Each scene shows the same named points in several views. A view is turned or mirrored, and shifted as a whole, has a little noise and may leave points out.
In the rows, 128 means zero.

Scene 1
View 1
loz: [138 114 138 126 141 110 104  98 161 107  82 125 154  99 107 114 122 100
  94 106 137 116 137 120 153 117  98 113  96 123 116 147 137 140 115 115
 145 165 109 125 128 185 126 116]
buto: [156 146 158 100 134  70  72  81 149 124 121 133 163  91 170 169  99 163
 101  96 176 197 136 138 120  67 140 183  52 124 202 115 120  91 178  83
 170 144 127 107 140 100 149 131]
zito: [138 100 145 138 152 110 136  91 172 110  47 122 163 112 104  87 125  88
  96 127 135 112 124 101 153 140 107 130 120 124  85 157 140 167  81 135
 136 153 110 130 124 195 130 102]
Semo: [158  90 171 140 155  88 129 110 153 123  71 138 151 132 181 132 100 161
 144 145 193 204 154 109 141  91 186 196  95 166 147 128 136 141 115  96
 153 109 149 129 118 130 148 109]
Neri: [140 145 144 113 138  82  98  73 162 122  91 126 174  96 125 124 112 120
  79 107 148 140 112 120 131 106  95 153  78 101 143 134 124 122 136 115
 152 157 113 112 140 149 133 119]
nas: [145 109 173 133 161  71 133  84 156 130  62 132 178 121 181 126 103 157
 111 141 196 205 112 109 121 100 168 224  87 129 153 136 125 135 125 114
 159 114 140 120 129 123 148 102]
nem: [136 125 149 129 144  98 122  83 167 114  64 121 169 101 106  93 124  92
  81 117 133 116 111 116 137 130  93 132 107 108 100 153 134 150  99 134
 141 165 105 125 127 191 123 104]
mune: [149  89 154 144 154 102 144 102 163 113  49 128 156 116 134 100 119 118
 117 137 161 147 135  97 148 125 138 160 111 136 104 148 137 163  88 122
 147 135 130 130 116 178 135  95]
fefo: [144 142 149 120 140  77 103  73 159 127  80 123 179  97 139 121 110 123
  79 113 154 157 101 123 121 111 111 175  82 104 141 141 123 128 133 124
 153 149 121 119 135 147 133 115]
vozef: [143 149 143 109 131  83  84  78 157 119 106 125 164  90 128 136 111 124
  83  95 147 141 119 132 129  97  94 141  73 109 155 133 127 114 147 105
 160 167 109 115 145 148 134 127]
zovo: [159 109 152 120 135 103  70 125 131 107 130 140 119  98 167 180 100 161
 142 105 182 180 193 132 163  55 170 137  64 165 184 111 135  98 159  57
 167 149 136 116 127 116 144 147]
vago: [136  64 141 157 155 139 154 122 164  95  36 123 129 121  89  71 135  80
 129 136 128  84 159  97 182 146 119  97 139 152  55 161 151 182  49 131
 130 155 112 142 111 230 118  99]
View 2
buto: [ 65 143 130  63 107 115 145 109 139 188 155  97 204 172 180 181 162 151
 199  95 111 132 139 139 165 129 172  79  89 104 115 172  94 190 109 148
  60 133 122  97  96 170  50 171]
zovo: [ 31 120 137   4 114 139 162 117 131 152 152 104 195 178 181 182 180 153
 182 132 144 100 149  97 186 118 158  88  60 113  98 195  98 207 134 125
 118 137 119 106 111 178  43 142]
loz: [101 135 120  88 100 148 117 147 162 122 136 160 146 122 128 152 141 149
 171 145 184  89 138 112  95  74 137 119 132 116 120 163 113 144 122 105
 120 131 153  87 135 123  82 121]
vozef: [105 135 117  90 101 127 122 138 153 160 145 137 181 139 155 178 146 160
 189 105 150 108 120 135 102  87 152 101 139 111 121 168 107 156 110 124
  84 131 140  83 111 147  76 157]
zito: [130 137 128 122  88 139 108 147 174  93 122 177 117 105  97 122 126 156
 153 161 188  87 153 120  83  80 138 115 131 124 141 153 131 130 116 101
 128 143 154  95 138 104 100  85]
fefo: [114 144 123 118  99 122 116 135 157 152 145 141 166 138 138 153 130 147
 183 112 137 119 141 140 108 105 158  93 127 119 138 150 111 149 100 132
  67 135 142  94 114 133  81 141]
nem: [120 140 121 124  91 139 106 144 172 112 128 167 135 113 112 141 123 154
 163 143 168  91 139 124  76  78 143 111 146 118 134 151 123 127 112 106
 105 143 153  91 131 112  96 112]
mune: [109 142 142 105 100 132 111 130 159  96 126 154 125 134 100 111 127 144
 160 168 160  96 170 121 124 102 151  89  90 125 155 158 128 145 115 111
 122 155 141 114 129 121  81  88]
Semo: [ 77 145 154  72 109 114 135 105 141 127 128 116 145 168 120 114 147 136
 173 159 118 117 179 122 187 143 167  57  41 119 154 177 118 182 118 135
 100 160 132 131 111 147  60 101]
vago: [105 125 134  93  85 164 106 154 168  57 118 191  93  98  76 102 140 158
 134 203 214  59 163  89  87  57 123 121 112 130 133 160 133 135 134  76
 180 155 155 110 154  98 104  61]
nas: [102 157 150 105 107 101 128 106 141 143 130 118 151 170 129 111 128 135
 176 128 102 134 175 148 166 154 176  62  61 112 164 155 119 170 104 143
  62 157 135 131 105 140  60 117]
View 3
nem: [127 136 119 144 127 133 139 101 149 137 121 179 136 127  94 122 179  90
 100 121 145 136  85  98 139 104 104 162  98 107 123  88 177 143 123  99
 125 115 138 111 136 106 118 166]
vago: [134 147 146 147 144 118 114  94 166 179 138 160 129 121  80 112 174  88
  97 103 148 128 129  87 163 104  47 158  76 143 107  89 132 166  73 119
 127  86 140 113 136  79 141 168]
vozef: [130 153 109 157 104 136 158 102 124 115  97 179 135 123 122 144 148 126
  93 109 154 112  45 125  81 119 152 155 129  73 136  89 194 126 180 106
 130 139 124 125 131 130 101 151]
zovo: [111 186 145 165 101 107 178  87 108 138  87 152 141  98 154 120  68 201
 125  48 153  61  83 178  33 128 143 132 164  90 138  76 132 134 207 141
 134 147 106 137 131 133 128  81]
fefo: [121 133 117 140 115 152 168 103 130 110 101 180 143 140 118 135 163 110
 110 106 133 120  72 131 110 107 150 144 127  88 136  94 187 124 167  89
 126 150 120  99 137 135  97 134]
Neri: [125 141 109 155 114 144 156 107 127 120 102 183 137 130 117 135 156 117
  99 109 140 117  60 125 101 116 145 153 128  81 134  90 189 127 171  98
 131 141 126 120 130 129 103 148]
mune: [116 137 148 137 140 131 157  84 157 150 111 161 150 118 106 115 152 111
 122  89 122 120 132 127 135  92  91 138 109 130 123  90 130 160 115  99
 125 129 128  99 149 116 129 128]
nas: [101 110 138 110 131 162 227  85 135 108  76 173 173 133 134 114 152 120
 153  78  85 125 135 173 107  93 166  97 152 114 145 107 142 140 168  46
 112 194 116  70 175 174 104  82]
buto: [116 157 113 147  96 142 196  93 102 102  80 173 149 122 146 135 109 162
 121  78 138  93  50 175  38 122 192 129 168  62 147  86 179 113 224  99
 132 172 105 121 136 160 103 107]
Semo: [100 139 160 121 130 135 205  78 135 140  90 157 159 116 133 110 116 154
 145  53 112  89 145 172  93  98 125 106 145 131 138  95 114 149 157  91
 118 170 106  92 159 146 124  77]
zito: [125 134 131 142 137 131 136  92 159 153 125 172 132 127  88 118 177  86
 105 109 140 136 111  97 158 104  74 154  88 124 118  97 154 155  97 105
 127 111 136 104 138  93 126 159]
View 4
zovo: [ 66 113 129 125  81  56 142 194 123 128 110 189 105 169 101 187  85  78
 114 149 154 105  58 132 134 185  80 148 194 106 110 124 170  93  75 153
 160 144 136 126 118 154 102 145]
mune: [115 138 149 131 113 117 148 128 143 110  80 129 101 153  99 184 121 130
 147 116  91 130 134 143 113 154 100 144  75 160 117 149 114 137 133  94
 128 145 106 120 145 136 142 138]
fefo: [145 147 134 138 101 130 145 148 100 129 100 104  99 183  93 157  60 144
 135 130 118 150 146 117 106 153 102 154 125 156  97 129 117  81 102 119
 104 132 121 145 107 151 121 142]
nem: [146 164 142 117 163 128 146 136 104  83  58  82 118 219 106 182  58 164
 134 130  84 137 145 125 122 164 111 133  81 187 117 145  82 129 113  81
  69 157 115 130 129 131 125 125]
loz: [120 150 144 112 146 104 145 152 117  91  72 115 114 209 107 188  68 139
 126 135 106 124 123 132 123 169 105 139 110 166 119 146 106 127 100  90
 101 155 121 131 128 135 119 130]
Neri: [139 155 134 131 113 117 145 157  97 119  88 102 105 200  98 164  51 138
 135 135 122 140 134 113 109 159 103 147 132 156  94 126 115  83  94 116
 103 141 125 142 108 154 111 139]
zito: [125 154 152 119 148 123 146 124 131  89  56  97 109 186 106 186  90 149
 147 108  81 135 150 139 123 159 107 139  57 181 123 159  87 149 133  77
  97 159 108 125 141 129 135 126]
buto: [119 132 125 141  59  99 141 187  89 157 127 149  97 172  83 151  52 102
 124 148 162 132 103 106 113 162  90 163 198 116  84 111 162  43  75 159
 146 126 132 146  89 172  98 154]
View 5
zito: [111 104 199 154 129 178 129 104  86 156 154 127  87 172 136 138 101 134
 127 125  82 197 131 141 144 142 104 157  88 107  99 171 144 107 183 125
 171 163 124 114 121 127 101 137]
loz: [114 115 191 127 122 165 118 105 111 155 158 130  66 162 127 134 114 143
 119 145  80 159 139 116 133 119  96 147  84 122 117 151 116 108 172 111
 161 137 149 109 104 109 103 150]
mune: [ 96 128 169 154 132 149 123 121  89 188 158 110 105 163 122 129 119 150
 125 121 103 188 128 132 144 168 135 141  98 125  93 156 140 127 183 134
 170 127 138 135 123 131 105 142]
vago: [107  75 243 155 147 185 117 124  53 164 165  89  88 179 167 138  90 147
  95 140  97 219 125 154 168 141 102 164  64  91  50 181 163 119 195 119
 208 146 138 125  93 141 103 127]
nem: [119 112 180 141 120 177 139  94 116 151 155 148  77 170 121 140 106 131
 136 136  75 183 132 128 132 135  98 158  92 116 115 168 128 108 172 119
 154 170 128 103 122 113 107 143]
Neri: [115 149 146 125 109 149 117  96 146 156 158 158  77 159 102 132 125 134
 145 147  75 143 134  99 113 129 107 138  99 139 149 134  99 105 157 114
 124 145 145 105 118 106 109 155]
Semo: [ 71 148 132 145 129 105  87 141  82 210 163  81 112 151  99 114 142 174
 121 128 122 177 122 119 143 196 174 116  99 150  99 123 115 140 174 142
 162  58 172 167 118 149 109 150]
nas: [ 85 167  93 156 114 105 116 111 120 206 150 128 126 145  68 117 146 156
 153 122 106 167 131 105 124 203 171 111 126 156 143 121 113 133 167 138
 125 104 147 150 151 130 114 157]
zovo: [ 83 154 144  94 105  95  37 132 144 190 174  96  55 144 100 105 153 180
 108 175 108 103 132 102 106 136 141  97  81 173 141  94  73 146 158 118
 145  31 218 151  89 117 114 165]
vozef: [120 145 152 109  96 145 111  96 153 158 158 150  61 158 101 126 128 138
 143 151  76 131 137  91 109 120 103 140  99 148 153 126  87 106 157 112
 124 133 151 104 117 100 110 161]
fefo: [109 150 133 131 109 139 128  92 142 165 156 158  87 160  94 125 132 139
 153 135  79 156 131  97 119 149 123 131 111 141 147 132  99 113 159 128
 120 148 135 111 130 109 110 160]

Which points are out of place in each view (at most two, in the order of its rows)? Write none if all are in place.
view 1 | none
view 2 | none
view 3 | vago, nas
view 4 | nem
view 5 | Semo
